Points, in no order, along strands that fork, close into loops and pass close to each other.
In the rows, zero is written as 128.
Points whose rows are less than 145 apart are linked; no others are. Some points are linked to none.
visu: [ 99  70 165 148 171 112 137 182 170 147 135 151 161  61 114 146  96 122
 162  94  96 196 134 123 124 160 123 118 125 115  95 130 154 101 112 127
  92 160 118 116 134 225 167 139 101 163 161 137 144 135 159 166 153 150
 160 100  92 101 140 116 145  92 118 111  99 105 101 172 116 164]
tuve: [173 103 154  39 143 151 200 158 122 193 131 140 143 155 166 134  69 138
 141  78 226 123 123 119 141 112 191 150 166 192 141 121 113 181 139 146
 123 128 157 100 166 132 136 147 140  87 119 154  92 181 122 133 104  81
  81  98 160 120 144 114 182 157 179 125 175 135 117 166  94 154]
relu: [157 126 137 158  92 129 153 117 143 103 171 145 133 101  66 122 230 116
 105 136 101  64 125 122  92 161 140 155 134  88 171 108 151  85 146 130
 152 131 106  55 154 134  90 140  86 134 142 137 128 138 163 155 139 101
 156 112  64 143 142 150  65 190 109  71 129 146 144 147 127 119]
danil: [130 122 126  95 137  67 155 120 118 158 101 113  87 147 153 162  68 162
 140 181 201 116 138 165 134  67 152 196 124 188  78 109 129 201 165 121
 132 122 145 173 113 132 153  82 176 151  90 112 152 125 124 125 103  81
 107 133 177 168 130 122 151 133 188 166 191 108 133 140  98 135]
gabu: [166 120 181  40 148 143 187 146 146 150 150 143 124 153 169 141  99 135
 150  98 226 126 132  83 130 119 171  91 143 182 148 129 123 146 105 147
 107 109 139 130 143  92 117 124 133 113 115 151 102 173 151 140  98 115
 119 122 160 116 142  68 201 126 126 117 147 169  95 153 134 168]
takir: [115 142  69 175 112 125  86  99 155 118 110 127 121  90  56 135 150 147
 120 149  52 126 111 175  95 160  75 151 146  95 116 161 129  93 137 100
 148 124 149  92 101 134 153 161 145 118 120 111 120  88 113  88 149 138
 143 159 102 124  84 181 127 142 166 129 118  88 182  92 130  94]
diga: [165 127 150 128 105 142 136 137 151  91 151 121 122 132 120 121 198 118
 129 155 119  84 141  89  87 157 137 106 138 111 183 100 131  99 126 138
 151 115  99  86 152 110  85 122 101 115 171 125 123 140 168 153 118 120
 138 149 104 154 160 120  72 146  90 107 107 162 106 122 133 139]
zigu: [ 75 121 158 120 147 104 131 123  87 155 120 151 112  74 152 126  48 138
 132  90 125 162 160 178 115 103 135 143  83 157  68 114 142 118 108 156
  90 144 133 127 140 204 168 124 136 123 130 120 107 164 150 149 175 128
 115 160 118  94 160 143 123  90 124 129  94 118 121 159  70 167]
vele: [115 143 167 113 108  78 140 141 126 103 114 109 110 114 135 182  65 150
 125 140 162 196 145 131 160  73 121 140 117 137  90 119 146 125 129 146
  99 142 106 197 109 117 161 117 167 169 106 116 149  98 131 148 135 105
 105 139 170 108 131  75 196  93 133 157 141 123 113 127 118 156]
golod: [155 132 161  58 136 162 177 161 122 147 132 124 138 147 154 101  99 124
 146 124 171 126 140 126 131 121 171 121 143 152 162 118 130 147 112 142
 138 127 151 127 140 114 110 131 116  87 146 157  65 148 152 134 112 119
  94  96 137 144 140 102 153 128 133 128 117 146 111 152 103 149]
veli: [ 61 163 105 197  78  97  56  62 100 111 122  90 113 147 149 116  83 151
 114 110 120 139 138 153 151 107  98 149  64 173  78 155 148 121 138 152
 128 136 111 187  78 146 155  96 157 153 102  88 162  88 103 126 133 144
 140 159 201 146 113 154 117 102 136 135 145 156 133  82 117  80]
vidab: [152 144 113 155  82 141  87 124 177  89 171 146 146 100  46 127 216 112
  94 165  93  64 109  98  69 167 132 150 135  87 177 131 122  86 123 109
 161 127  93  65 138 107 117 147 125 142 119 117 160 145 132 113 119 117
 148 162 109 158 103 132  84 182  92 104 133 143 156 123 158 102]
ref: [ 97  79 179 137 164 109 135 158 145 157 127 160 149  59 124 155  65 129
 165  86 116 194 138 122 110 137 124 130 106 132  85 139 152 103 107 147
  87 176 114 123 143 228 193 137 107 161 158 140 147 153 159 176 170 149
 149 129  99  86 145 119 146  70 117 117  92 109 103 167 103 183]
kitu: [113 111 116 162 126 138 133 152 178 124 152 144 158  89  72 121 169 119
 127 142  56 130 131 154 102 180 110 143 146  89 131 122 154  86 124 115
 139 112 139  90 127 170 115 161 101 136 127 134 113 103 146 119 133 119
 148 101  75 152 112 156 125 166 126 102 111 105 165 149 125  91]
loza: [ 69 122 103 195 106 107  34 108 126  75 103  85 152 101 107 156 129 139
 125  93  73 192 101 112 149 123  76 139 119 115  98 141 137 114 154 136
 106 169  89 145  93 148 184 135 137 196 126  92 176  68  87  99 139 161
 172 187 170 124  97 140 134 103 138 126 172  97 120 102 178  80]
Nagi: [136 143 115 124 131 121  82 153 158  81 137  90 191 125 109 149 147 100
 112 135 112 142 135  94 144 146 111  86 163  77 143 106 138 138 109 153
 102 120  97 159 154  54 128  99 145 172 139 100 156 118 125 113 115 175
 149 124 152 138 115  88 135 100 101 153 179 123 127 138 180  76]
bizu: [126 121 101 191 141 145 192 126 120 144 130 188 134 124  83 134 194 105
 128  98  82 102 110 154 138 164 117 163 140  68 148 109 135 108 160 127
 115 103 154  78 156 146  90 141  65 125 118 151 129 126 123 155 164 110
 141  51   9 109 138 173  99 199 118  95 103 104 166 170 132 120]
pib: [155 126 185  99 136 152 186 143 141 108 143 131 135 160 152 119 149 112
 156 107 168 109 147  96  92 153 173  87 141 144 175 100 124 127 124 158
 137 132 112  97 134 112  99 115  97 118 175 152  93 153 179 172 134 136
 143 133 110 127 181 112 104 123 104 101 105 174  70 141 144 159]
pusa: [176 131 126  82 154 108 146 129 143 190 113 144 113 146 175 139 102 138
 150 199 205  96 118  91 159  78 129 151 129 175 146 133 132 169 107 112
 120  90 144 161 143  86 116  92 126 142 101 153 150 146 139 105  63 111
 103 101 172 187 115  96 187 122 122 128 174 141 122 117 124 119]
mek: [110  85 173 142 165 125 146 195 181 133 147 141 178  90 114 137 124 103
 142  93  98 196 135 126 132 185 137 106 135 115 108 124 148 102 108 127
 103 148 120 108 128 200 143 139 102 156 155 141 135 134 163 174 144 155
 157  68  90 112 134 109 150 110 117 111 106 115  96 180 139 149]
tuzi: [ 93 145  72 188 102 123  62  74 154 121 104 107 130 102  52 125 143 164
 118 122  64 131 103 158  91 147  75 152 125 112 113 167 133  89 145 100
 153 140 130  95  85 132 179 148 154 156 124 102 140  77 108  85 149 151
 147 176 146 129  80 179 131 131 169 123 124  86 161  70 156  80]
nak: [ 75 102 118 128 155 118 141  91  55 148 107 168  93 116 170 117  99 138
 126 112  94 157 135 193 121  99 143 115  95 139  61  98 108 154 150 118
 109 128 148 138 133 198 118 166 118 105 119 128  98 158 110 115 158 117
 110 148  70  72 175 170 113 110 128 116  82 108 129 143  81 172]
nasar: [131 134 100 156  95 153  69 132 185  91 163 142 167 111  37 128 193 105
  92 159  92  98 102 102  79 175 129 143 144  87 165 141 121  94 123 101
 162 131  97  86 114 103 140 154 143 173 105 108 163 126 108  91 119 135
 142 152 126 156  87 128 108 174 103 120 139 116 159 126 197  75]
Munov: [ 60 129 124 179 114  97  69  77 116 118 117 103 118  64 132 122  99 150
 121 113  83 152 144 157 130 115  78 117  76 131  75 150 154  82 121 137
 117 135 113 137  88 173 155 121 131 149 114  94 142  92 116 113 152 148
 148 190 161 137 115 152 102 103 126 139 136 118 135 105 111  95]
Ziful: [175 149 157  96 139 121 134 148 144 104 122 115 120 170 183 139 152 120
 148 168 151 112 145  62 118 128 109  73 150 132 153 112 117 140 113 136
  92  86  96 149 151  40  95  93 118 136 125 115 152 150 168 126  92 143
 148 144 145 141 140  90 139 103  81 128 149 154  95  91 161 138]
dok: [161 129 171 100 138 158 191 140 115 128 134 130 124 173 152  99 144 118
 156  98 171  84 154 111 106 143 179 109 140 139 185 105 126 131 129 156
 144 139 127  91 149 113  99 114  95  96 187 165  73 153 174 166 132 122
 128 114 107 125 172 133  87 136 109 101  98 156  85 139 130 154]
bif: [124 107 154  81 146  61 167 134 123 164 112 119  87 146 148 172  65 167
 131 141 223 113 141 159 123  78 151 193 130 196  66 101 121 193 169 134
 118 120 148 151 126 142 164  87 180 147  86 103 146 141 126 138 111  60
 104 139 181 150 134 117 163 152 188 173 189  90 142 163 106 155]
givof: [137 127 164 104 160 160 202 146 107 168 122 157 175 187 141  93 108 107
 136  50 166 114 159 149 137 158 196 123 131 134 152 121 118 150 121 163
 134 149 145  80 151 117 120 136  85  97 164 197  70 136 146 184 153 139
 121  69  89  83 147 161 115 142 127 106  90 111  88 150 126 153]
Legor: [114 110 117 116 141 132 148 123  64 133  89 139  93 130 158 123 107 133
 133 143  96 167 127 188 138  97 142 133 128 135  85 111 102 157 157 101
 130 127 161 141 126 171 110 181 127  80 132 133  89 135 113 106 137 104
  90 124  75  90 144 166 129 132 150 126  86 104 132 125  91 173]
sib: [128 112 187 117 154 139 161 183 170 114 154 139 184 117 125 134 132  93
 136  87 131 187 139 119 124 188 157  93 136 121 120 117 139 111 102 145
 118 152 124 113 123 153 128 126 110 140 151 140 117 140 161 185 149 156
 152  75  94 114 142  92 152 107 113 112 110 137  86 180 146 152]
Getub: [ 80 135  53 190 104 123  70  50  76 155 144 129  98 133 168  94 108 169
  59 119  86 110 126 174 141 134  87 101  65 147  69 180 102 110 128 107
 120 123 138 187  77 150 115 110 165 132  79  88 151 121  82 118 167 153
 125 151 144 104 123 183  80 124 155 159 127 150 159  85 106  92]
gel: [ 94 138 103 136 106 102 108  98  83 127 104  98  91 100 152 118  87 146
 124 155  96 156 160 194 132 105 115 137  97 147  69 129 134 123 135 115
 125 120 141 146 102 149 135 123 153 108 117  99 116 102 126 107 140 129
 110 162 136 127 115 154 111 106 155 151 123 113 135  97  89 130]
zol: [178 143 138  95 153 112 128 131 144 167 114 137 106 170 185 126 133 121
 156 200 186  90 123  71 160  88 114 135 131 170 152 137 131 152 105 117
 117  89 132 165 143  64 110  91 111 138 101 143 167 145 145 106  58 127
 122 104 174 177 103  98 173 115  94 115 161 149 115  85 142 127]
Kugi: [151 131 124 131 117 138  87 151 167  81 144 104 175 124 110 136 183  96
 106 152 102 121 137  78 106 163 120  86 157  85 154 103 125 126 120 146
 121 113  87 127 155  67 107 108 135 164 130  87 166 135 137 120 113 163
 148 152 131 148 126 100 101 123  88 143 163 134 119 128 186  91]
vef: [ 79 109 174 118 152 109 144 132 110 168 118 158 137  77 136 138  45 135
 145  79 133 167 153 156 111 120 138 150  91 155  79 123 143 119 105 166
  91 163 133 110 155 212 192 134 119 128 148 143 122 160 156 170 172 134
 119 145 111  77 155 136 145  81 127 115  85 116 111 158  71 186]
nazo: [ 71 134  67 189 119 119  74  57  83 152 153 131 115  87 159  95  97 171
  64 102  89 113 131 177 137 132  80  96  62 124  73 179 122 104 101 124
 107 127 124 182  83 164 114 111 151 130  83  94 131 123  81 125 176 156
 139 162 147 117 131 179  72 120 153 160 136 146 157 124  97  70]
Fubi: [ 70 117  83 182 132 112  81  55 101 149 161 139 113  50 137  94 114 166
  80  97  86 111 122 176 121 136  71  94  73  99  71 175 141  89 103 127
 109 138 121 152  97 187 123 114 121 135  84  93 124 130  88 114 180 153
 169 183 131 127 124 179  68 111 155 145 145 124 170 139 104  71]
Popo: [156 151 144  77 141 119 129 150 150 109 134 113 144 136 149 156 112 118
 128 144 162 147 140  90 159 104 123  76 151 112 143 111 134 145  94 137
  96 108 114 187 148  50 116 101 145 159 116 131 136 133 137 134 103 145
 128 108 160 122 130  61 187  86 105 149 164 146 114 129 152 125]
tet: [166  92 151  49 140 118 197 159 133 193 125 133 137 143 157 148  63 149
 134  94 229 134 123 134 134 108 182 170 164 193 113 110 113 188 154 139
 117 118 157 102 164 144 151 140 160 101 108 138 112 174 117 134 105  64
  74 110 163 121 145 111 192 157 199 143 176 115 130 172  89 162]
vogu: [129 137 100 122 106 149  84 130 170 100 134 102 159 132  94 124 147 105
 133 175 110 134 122  92 135 137 107 106 137 101 160 125 134 128 111 128
 156 113 120 147 122  80 129 132 138 146 130 124 147  86 111 103 105 163
 117 137 157 153 112  96 139 103 105 158 124 130 138 106 157  96]
sug: [118 112 111 197 162 150 209 123 106 146 109 194 127 157  97 128 183 103
 133  84 104 118 106 148 161 141 127 139 128  64 152 116 113 125 163 133
 124 113 160  87 156 136  88 148  64 110 126 164 126 121 102 155 163 111
 125  54  14  86 155 168 102 196 105 113  64  95 149 166 141 151]
tapu: [134 142 171 113 123  88 136 165 130 100 111 111 139  96 133 189  79 138
 123 114 150 221 145 112 162 108 113 121 137 103  92 128 151 100 112 149
  85 154 107 181 132 114 163 118 166 170 124 116 136 116 140 153 156 127
 114 119 139  91 129  74 204  84 132 161 154 116 110 146 129 157]
napov: [179 141  98  99 136 148 117 147 113 153 114 118  94 145 157 103 129 112
 151 193 157  69 121 101 151 104 120 147 143 146 177 149 124 151 106 104
 147 102 152 137 147  82 101 100 126  79 134 148 130 138 128 101  76 130
 103 111 150 175 104 112 117 126 119 145 143 144 143 104 110 132]
vop: [171 147 125 113 122 139 117 148 130 121 124 111  86 158 158 106 167 120
 150 178 138  57 137  81 123 125 115 129 137 138 191 138 119 118 111 119
 134 100 126 113 159  74  98  95 116  79 157 135 137 140 150 116  78 125
 125 138 142 171 118 111  89 132  90 130 118 152 125  89 122 149]
Piga: [105 150  57 160  96 155  47 102 158 101 126  92 165 157  62 144 149 120
 135 140 106 148  73  89 133 130  91 137 140  99 152 123 136 154 134 118
 162 135 115 148 114  96 176 142 155 188 141 113 170  76  85  82 115 174
 136 150 170 125  96 116 155  94 135 136 123 125 147  89 195  67]
Rig: [183 104 152  68 161 176 189 154  80 179 101 160 132 187 170 103 108 109
 135  77 181 121 114 119 163  87 195 139 162 143 156 122  92 187 162 120
 152 154 150 123 151 146 103 181 118  74 136 179  88 174 100 128 127  85
  82  65 116  94 153 152 123 163 141 119 129 117 107 147 114 158]
deror: [134 136 171  96 133 109 143 174 150 102 127 112 155 102 129 165  98 125
 130 115 143 212 139 113 154 127 129  98 144 108 108 125 145 109 104 142
 101 143 120 165 130 110 147 126 154 151 129 124 119 120 143 150 145 142
 115 106 136 107 131  62 197  87 125 158 141 126 106 155 129 153]
Timik: [113 121 182 111 161 146 190 154 142 162 135 156 191 157 126 113 102 106
 144  58 155 141 155 143 130 180 183 116 114 142 137 126 128 134 109 166
 127 151 137  74 139 137 141 136  80 112 164 196  87 125 157 199 152 153
 136  64  92  95 146 137 139 130 123  98  84 121  78 161 125 156]
petil: [140 131 122 170 109 133 171 127 136 121 161 163 138 109  71 122 212 104
 113 120  89  76 123 145 109 172 130 167 141  82 158 111 153  90 146 128
 137 119 132  65 150 140  89 138  76 125 128 144 120 134 149 155 150 105
 152  72  40 135 130 164  82 196 113  80 123 125 168 165 124 107]
zofi: [ 90 118  59 183 114 118  84  26  80 149 151 156  79 128 146 103 141 172
  55 133  73 111 105 167 129 139  79  85  64 129  74 195  85  98 143  99
 136 123 149 169  76 149 113 137 140 122  70  89 147 140  73 104 170 150
 126 164 116  98 126 181  93 132 151 142 111 142 174  85 105 123]
dad: [ 89 123  85 149 126 112 105  73  66 129 115 133  77  99 158 123 119 149
 107 142  70 142 136 195 122 119 101 106  94 131  59 135 111 113 139 103
 121 122 152 144 105 165 117 142 136 103 108  96 114 127 107 101 155 135
 123 170  94 104 130 173  94 116 147 140 109 116 153 105  94 135]
kavu: [122 122 119 144 134 150 156 148 132 128 135 135 148 117  99 116 161 115
 132 127  77 125 133 163 120 167 123 139 149  89 142 105 142 106 121 125
 139 120 158  98 139 151  97 152  94  97 152 150  85 110 144 141 147 124
 127  81  54 132 131 162 118 159 130 117  88 113 159 154 111 116]
karat: [174 130 104  88 131 167 142 160  95 137 120 118 102 141 153 108 127 115
 136 166 140  95 127 129 148 106 142 136 153 120 169 131 119 150 113 104
 153 120 160 139 140 111  90 130 124  60 149 151  88 135 119 110 106 113
  97 101 119 149 120 124 113 137 136 150 118 136 147 130  98 140]
rifu: [171 123 127  67 145 115 165 145 134 184 114 134 119 132 162 136  82 144
 147 182 208 111 123 110 150  81 147 150 136 169 141 129 128 177 118 118
 130  98 148 152 140 102 118 105 140 123 107 146 120 147 141 107  77  99
  84 107 171 179 127  88 184 129 150 143 169 134 127 140 108 133]
ligof: [ 66 115 130 190 121  99  55 101 136  98 107 104 130  64 120 138 114 144
 129 107  73 175 129 133 136 117  71 121  92 120  82 154 152  84 135 134
 111 150  95 133  85 170 169 131 129 178 117  96 166  79 105 109 146 151
 159 196 163 135 110 138 116  99 123 136 150 107 124 107 140  95]
kudi: [133 163  67 171 100 146  79 117 174 107 133 129 142 113  25 131 161 128
 106 151  79  94  95 148  86 169  93 165 152  87 158 163 123  95 121  94
 170 123 135  84  99 104 158 153 155 127 121 122 131  99 101  92 142 140
 135 141 120 138  80 159 127 159 144 133 111 108 190 106 157  83]
duz: [117 111  99 165 113 147  76 166 195  93 154 140 181 100  53 132 178 107
  95 142  68 147 114 118 106 180 130 136 151  89 135 146 129 100 133 101
 135 134  97 101 114 134 145 164 145 199  92 106 161 111 110  75 113 131
 156 141 127 149  79 129 118 169 126 118 161  89 148 140 206  64]
berus: [144 176  50 157 101 158  67 117 159 116 133 114 116 132  41 121 159 121
 110 153 100  59  81 132  99 150  91 165 151 100 178 164 120 120 105  86
 172 112 141  94 112  79 149 130 167 108 132 134 137 100  89 100 127 148
 128 136 138 119  85 139 117 140 137 147 101 127 194  86 148  96]
Motid: [175 143 124 119 129 153 152 146  95 113 136 124  83 154 141 108 184 120
 138 131 128  49 135 112 123 125 145 127 154 112 201 111 111 118 125 122
 138 129 138 104 168 108  78 111 110  59 184 149  98 149 145 141 113 102
 131 121  98 134 143 134  57 159 106 118  99 155 128 121 110 148]
Sufa: [165 132 138 158  80 125 124 116 163  93 175 152 141  91  53 127 233 118
  98 157  92  65 111 107  75 160 141 159 135  94 172 119 141  85 141 115
 153 134  88  51 152 131  98 156 101 145 121 131 151 151 158 128 129 101
 162 143  85 149 127 140  70 189 106  70 142 147 147 135 137 116]
zemeg: [121 119 131 178 172 155 200 123  96 126 114 171 101 174 102 123 187 108
 133 101 111 111  90 147 173 104 134 143 129  70 168 130  98 132 165 131
 154 124 167 115 139 135  83 181  82  73 130 175 112 113  83 130 147  86
 113  63  49  82 148 155 111 196 100 117  42 115 145 154 123 166]
segu: [115 139 121 109 114  83 140 116  96 138  95 100  84 140 157 138  64 152
 136 175 167 135 150 182 144  75 148 178 111 181  76 120 134 175 157 121
 128 124 141 175 100 131 148  94 174 133  97 103 138 112 128 119 114  98
  94 138 175 156 121 127 133 118 176 161 165 114 126 115  91 137]
Zit: [170 136 120 103 138 169 154 155  86 122 129 128  96 157 147 103 163 112
 135 132 129  75 130 125 137 120 149 128 157 108 185 117 110 132 123 116
 151 131 156 124 154 115  77 128 110  56 167 156  81 141 126 131 121 107
 117  97  93 129 135 137  84 157 116 133 103 146 142 138 108 144]
Vik: [143 113 193 114 140 147 174 159 161  98 159 132 167 134 133 123 159  91
 135 107 143 147 145 107 102 182 170  84 143 124 143  97 135 123 116 152
 134 143 106  96 125 125 103 118 100 140 161 136 116 151 172 191 144 153
 157 107  96 124 163 105 116 120 105 105 116 163  77 167 156 146]
pabif: [ 67 146  92 189  77 116  38  77 122  82 109  74 146 138 104 145 124 141
 127 104  92 185  88 112 147 114  84 146 112 129  97 135 141 137 159 135
 133 161  96 158  91 134 184 130 146 185 132  93 175  65  89 107 135 161
 160 186 186 126 102 141 150  88 148 118 148 124 129  79 170  81]
votap: [190 146 114 123 161 131 122 166  85 144 108 128  52 158 193 113 175 109
 143 155 144  52 107  85 164 103 120 152 153 151 180 148  93 150 130  65
 128 115 145 102 171  95  90  85 121  41 157 147 155 166 118 113  71 101
 142 128 130 167  92 119  69 156 113 127 144 142 125  91 105 156]
desab: [ 76 137  80 193  98 132  45  71 154 113 103  95 147 124  49 131 145 166
 123 105  74 149  83 127  96 138  80 152 119 120 119 162 133 102 158 102
 155 153 112 103  72 139 195 146 151 191 129  95 159  70  95  83 142 159
 154 181 172 131  80 163 139 121 163 111 128  93 141  72 188  70]
Savu: [109  95 118 166 126 133 109 166 200 108 157 146 170  81  67 127 168 118
 120 144  52 149 127 133 105 181 116 133 146  91 121 140 148  84 133 105
 131 117 115  97 113 178 130 172 118 174 106 120 141 105 135  98 115 117
 162 123 107 153  98 136 124 162 124 103 135  95 155 149 160  82]
tebe: [ 97 147  61 175  97 154  45  97 166 104 116  97 160 143  36 142 150 137
 125 125  96 144  65 100 103 141  90 153 135 102 151 146 131 131 143 100
 169 142 114 122  89 112 190 152 162 191 135 109 164  75  85  81 130 164
 139 155 166 130  86 138 152 117 155 125 117 109 145  87 206  65]
forav: [164 145 136 123 118 131 101 144 159  87 132 107 146 150 144 135 177 105
 127 170 121 112 141  64 107 148 110  77 152 108 160 104 115 129 119 142
 111  97  89 128 153  52  98 100 129 143 134  95 164 138 155 123 101 156
 143 158 138 146 140  98 107 111  76 139 143 149 105 100 168 122]
bogot: [144 154 103 102 126 114  97 133 146 111 130 111 154 152 137 159 113 122
 134 165 142 150 122  92 180  90 110 101 148 105 140 107 140 162 106 138
 106 117 109 204 149  58 130 110 147 179 117 134 158 107 120 116  95 151
 136 113 177 122 118  78 187  72 110 145 165 143 131 107 151  98]
Vodu: [ 95 156 153 145  94  65 110 112 114  92 112 102  98 137 141 175  65 148
 127 145 160 172 147 138 164  63 115 155  98 153  81 121 150 141 141 153
 111 144 100 216  95 127 164 103 164 178  99 107 164  90 117 145 127 106
 125 154 189 125 127 101 173 100 129 146 152 136 116 108 115 133]
lak: [ 77 118 134 114 151 111 133 115  53 155 121 164  96 107 180 114  66 136
 113  94 115 151 152 195 122 100 150 126  88 157  53  99 111 150 132 135
  91 130 136 140 140 204 140 137 140 112 115 115 100 176 121 130 168 121
 112 152 100  77 170 164 107 104 126 133  99 115 126 157  73 166]
Vuziz: [151 145 102 119 111 149  91 132 155 113 136 110 125 148 119 105 159 105
 143 189 125  79 128  83 123 131 106 121 134 120 180 133 128 120 100 125
 154 100 125 133 138  69 115 113 126 115 136 126 151 117 125 105  85 150
 118 138 157 165 111 102 114 117  85 147 114 148 141  93 146 118]
pase: [171 146 128 127 111 135 126 142 137 100 133 113  90 149 140 114 186 127
 146 165 123  56 142  84 101 135 122 121 138 124 199 118 117 105 122 124
 140 104 115  92 162  92  92 106 112  78 172 130 129 143 162 131  93 113
 131 152 126 160 142 120  71 142  89 118 102 162 116  95 117 151]
ravu: [185 112 150  49 151 172 191 161  91 186 113 149 138 173 177 107  93 121
 138  81 195 122 121 122 147 104 193 143 167 167 154 119 102 184 148 130
 138 143 155 113 161 135 114 154 128  78 135 165  78 179 119 127 116  93
  82  80 131 112 146 134 142 153 162 125 152 131 112 155 101 150]
koten: [184 146 167  92 146 113 147 144 138 137 110 127  90 183 200 129 149 126
 164 183 180  97 137  55 132 106 112 105 136 163 155 133 116 141 118 121
 101  89 113 141 144  52 101  90 103 119 115 131 159 153 170 115  71 124
 140 132 157 165 120  95 153 116  85 112 153 149  91  82 154 151]
rola: [173 117 165  47 148 128 182 143 140 176 137 145 117 145 174 141  90 143
 147 131 229 111 126  83 135  97 157 115 139 182 149 128 127 157 108 131
 114  95 142 135 144  93 115 111 128 118 107 150 107 169 152 124  78 102
 102 112 171 153 134  75 201 138 132 125 163 153 108 147 127 153]
rugo: [105 138 112 121 110  98 123 111  74 132  99 100  80 126 167 124  76 144
 125 166 129 145 158 196 137  91 139 154 100 168  64 125 124 153 155 111
 127 120 143 164  95 144 136 111 167 111 106  95 121 117 122 113 133 114
  95 148 149 135 120 146 114 116 164 159 145 114 127 106  88 141]
Bomeg: [149 136 173  80 139 133 149 166 159 103 141 117 161 122 137 143 119 109
 130 120 151 178 141 102 137 137 142  74 147 113 134 116 136 121  95 147
 113 128 123 158 129  91 121 115 137 135 132 128 112 135 147 152 128 146
 125 105 136 123 140  60 178  93 111 145 138 147 100 158 142 146]
Dak: [179 109 153 106 173 166 190 146  65 159 110 163 109 197 155  92 154 106
 134  74 164  97 116 115 171  86 185 127 154 111 175 125  89 163 161 115
 158 159 146 128 149 134  85 169 104  67 152 186  89 159  97 130 131  92
 102  67  98  86 156 150  93 175 107 120  93 119 108 143 130 166]
lokun: [153 114 168 121 119 148 143 151 166  86 162 118 155 125 123 120 184  97
 123 137 118 126 143  94  90 175 149  83 147 108 158  97 133 111 122 142
 142 123  98 103 135 115  83 121 106 140 154 113 128 141 165 162 129 138
 153 130  99 150 161 106  95 130  94 112 122 157  96 149 153 128]
Gava: [ 59 161 102 206  66 105  39  60 108  91 119  79 128 155 132 128 107 148
 115  94 113 167 103 126 151 108  91 150  81 156  82 145 145 132 151 151
 133 152  98 180  80 147 171 110 151 171 116  87 178  79  95 123 132 149
 160 177 205 137 107 146 141  87 138 112 141 157 131  72 150  81]
Nopif: [146  89 155  60 144  83 186 150 134 182 116 123 113 141 152 166  63 162
 132 117 229 129 132 146 119  97 166 187 156 195  82 100 112 194 170 135
 116 119 153 114 150 147 162 111 174 123  97 115 134 160 116 136 106  52
  85 133 171 133 147 112 182 162 202 164 186  94 143 175  98 168]
sito: [154 128 189  49 144 159 192 148 139 143 144 138 141 161 158 118 100 124
 154  91 204 127 141 102 121 131 184 102 138 173 158 124 127 143 109 160
 126 129 141 118 139 105 122 129 118  99 138 160  79 162 157 151 115 126
 115 110 142 117 149  83 167 127 128 111 124 167  86 155 122 167]
dirud: [116 117 191 101 156 143 176 169 161 141 142 149 187 132 123 132 101 106
 145  73 149 175 142 126 128 181 168 109 122 144 129 125 130 123  98 162
 123 159 137  99 131 153 149 142 104 120 154 172 100 136 159 192 147 153
 133  74 104  99 145 105 170 111 123 106  92 138  79 168 126 167]
lusak: [146 124 109  98 130 158 149 155  84 130 104 119 107 131 144 115 120 123
 132 155 110 145 127 167 144 108 142 140 150 119 130 121 113 151 132 100
 146 128 166 139 130 138  99 163 128  64 146 147  78 120 116 114 126 109
  87 101  92 122 128 146 128 139 156 144 100 116 144 133  98 150]
Taso: [ 90 114  78 167 130 117 103  38  72 129 131 158  61 118 148 122 144 159
  92 150  65 126 111 180 120 132  85  91  77 125  65 163  91 104 153 100
 136 118 156 155  94 166 111 157 126 103  88  92 129 141  83  94 157 133
 127 170  84  93 132 175 100 127 144 126  98 126 162 100  93 150]
vatog: [ 68 149 119 170  96  91  80  80 102 112 109  88 106 101 141 124  85 147
 124 133 104 157 153 164 141 101  98 135  77 154  74 141 150 109 131 141
 125 131 118 159  85 148 153 111 151 141 111  95 146  83 119 119 142 139
 122 172 175 139 112 142 115 101 132 145 135 126 126  87 106 106]
mez: [ 64 107 113 177 139 103  82  73 125 133 137 128 110  40 125 108 113 157
 120 106  71 127 136 170 109 128  75 106  85 109  73 156 156  81 115 128
 112 132 118 126 103 200 145 122 115 148 110  94 131 115 114 107 163 147
 176 199 136 137 117 166  83 107 142 128 138 108 154 132 107  90]
pogu: [153 128 164 109 145 160 199 138 103 145 128 144 146 182 144  90 140 109
 141  71 168  89 156 136 121 147 190 117 139 127 172 107 124 140 128 158
 143 150 138  86 151 117 103 124  88  94 183 180  66 143 157 174 149 129
 124  86  90 104 163 155  90 148 118 105  91 132  95 148 131 148]
mazi: [125 142 109 118 111 123  95 130 153  99 127  91 160 133 112 149 118 117
 137 166 122 175 119 103 168 105 109 109 139 104 137 115 143 145 119 134
 131 125 114 185 121  82 143 127 144 168 126 124 151  80 112 111 109 160
 124 130 173 135 119  80 172  81 117 160 146 125 130 109 145 100]

A tip is a point with one link. Name the tips that can be reached along the links from each point below, in the order of the rows.
bizu | kavu, zemeg
dirud | Vodu
Kugi | golod, Nagi
Rig | Dak
tuzi | Piga, berus

A fork is a point with three links, a tip a point with one. Leave the first point through the second and follow the links. Name the first fork or tip that comes.
kavu; kitu | zemeg
sib; mek | karat
Piga; tebe | berus
Nagi; Kugi | golod
zofi; Getub | Munov
vidab; nasar | kavu
lak; zigu | sib
dirud; Timik | Vik
danil; bif | Dak
Vodu; vele | vop

A piece is two or more points that can be reached from each other along the links. Count, over all rows, the pieces, the separate loops (a circle has one, a figure eight two, a Y none), the forks (points with three links) and the tips (points with one).
pieces | 5
loops | 5
forks | 8
tips | 8

Name the points in between on the shortest way along the links from the first point to the second, in order.
bogot; Motid | mazi > vogu > Vuziz > vop > pase
mek; Motid | sib > Vik > lokun > diga > pase
tuve; Taso | tet > Nopif > bif > danil > segu > rugo > gel > dad
lak; mazi | nak > Legor > lusak > karat > napov > vop > Vuziz > vogu
givof; lak | Timik > dirud > sib > mek > visu > ref > vef > zigu
